Points, in no order, along strands that fork, close into loops and pass close to each other.
Points whose rows are less than 42.6 apart are linked; no others are. Some points are linked to none.
Ser: [  4  22 -24 -29  22  32 -25 -20]
Rar: [ 17 -26   0  34  -8 -11  25   7]
rov: [ 45 -29   0  23   5  27  23 -15]
Sune: [ 19 -23  22 -24   9  55 -29  28]
ker: [ 27  -3 -52 -30 -27  31  -2 -36]
Milog: [ 18 -18 -36   7 -44 -22  23   3]
lafov: [ 32   1 -11   0  26  39   3 -29]
foga: [-55  28  45  28 -11 -83  28   9]
zep: [  2  39 -18 -33  21   3 -24  -4]
zeza: [  9  22  24 -20  49  32 -28   0]
mus: [-64 -10  20  40 -23 -73  22  22]
Teduk: [-14  47  -2 -23  50  37 -30 -39]
Dez: [ 19  16  20 -10  48  32 -11 -14]
gal: [  7 -24   1 -35  -5  84 -42  -3]
takab: [ -5  49 -24 -48  18  -8 -26  -5]
teka: [  2 -30 -30  14 -56 -26  21  15]
vib: [ 37 -37 -18 -19 -40  55  -7 -25]
nunug: [ 21  -5  18  -8  17  15 -13  25]
Mif: [-11 -14  -6  43 -19 -43  37   2]
mes: [ 20  -7 -54 -10 -39 -12  12  -2]
Vafeg: [-37   4   7  25 -24 -71  26  24]
koli: [-35  25  41  36   2 -72  32  11]
bador: [-72  12  36  35 -23 -86  26  13]
vinu: [  4  32 -25 -28  -1 -29  -7  14]
dob: [ -1  53   1 -22  48  12 -18 -35]
bap: [ 31  -2 -32   1   0   2  17 -18]
Zifa: [ 32 -51  25  30 -14  24  19  15]
Zagon: [-37 -52  -6  30 -71 -34  14  32]
dono: [  5  20  22  11  12 -42   9  17]
Rel: [ -7   2  15 -32  30  62 -50   7]
Mer: [ 15  52  14 -10  33 -22  12 -14]
lokoz: [-17  27  28  40   6 -63  40  -3]
Bavi: [ 19 -50  18  37 -23   0  25  15]
lil: [ 14 -15  19   6   8  -6   2  34]
gitug: [ 17 -32  10 -33   0  69 -38  11]
mafam: [  6  54   8 -19  45 -13   0 -18]
novu: [ -2  43  28  31  18 -58  42 -11]
Veli: [ -6  -9 -17 -32   6  82 -50 -16]
pip: [-24  33  -9 -23  37  60 -48 -37]
zekas: [-57 -63   5  39 -55 -41  16  27]
razaf: [-22  25   5  13 -13 -71  15  24]
ziro: [ 17  13 -52 -24 -10  21  -9 -26]
molas: [-17  13 -18 -25  25  73 -45 -30]
voten: [  3  16 -40 -34   5  27 -15 -29]
kes: [-87 -36  22  40 -31 -64  18  13]
vavaz: [ -7  20  13 -34  39  36 -44   6]
pulun: [ 35 -25  -3  29  -4  11  33  -9]
babob: [  9  37  18   5  23 -36  14   5]
vose: [ 32 -20 -14 -11   9  62  -5 -32]
nadek: [-22 -45 -21  29 -71 -36  23  18]
pana: [  9  -2  13  15   8 -24   8  28]
varop: [ -2  58 -12 -38   9 -35 -16   8]
zame: [ 14  -8  24 -23  27  35 -33  33]
Fuvuf: [-75 -56  13  45 -47 -45  13  20]
buli: [ 18  13 -40 -21 -18 -22   1   6]
lafam: [ 43 -48  22   8 -14  46   9   5]
dapo: [ 27   4   1  -7  33  31  -4 -15]
nutur: [ 47 -36   7   9   1  51  11 -10]

A piece is two or more points that can be reached from each other along the links. Count, over all rows, the pieces, the separate loops (a circle has one, a figure eight two, a Y none), the forks (points with three links) and the tips (points with one).
pieces | 4
loops | 2
forks | 1
tips | 5

Name the points in between on the shortest way along the links from the first point to the second, in order.
teka, buli | Milog > mes
takab, ziro | zep > Ser > voten
Rar, nutur | pulun > rov
mus, teka | kes > Fuvuf > zekas > Zagon > nadek
Sune, dono | zame > nunug > lil > pana
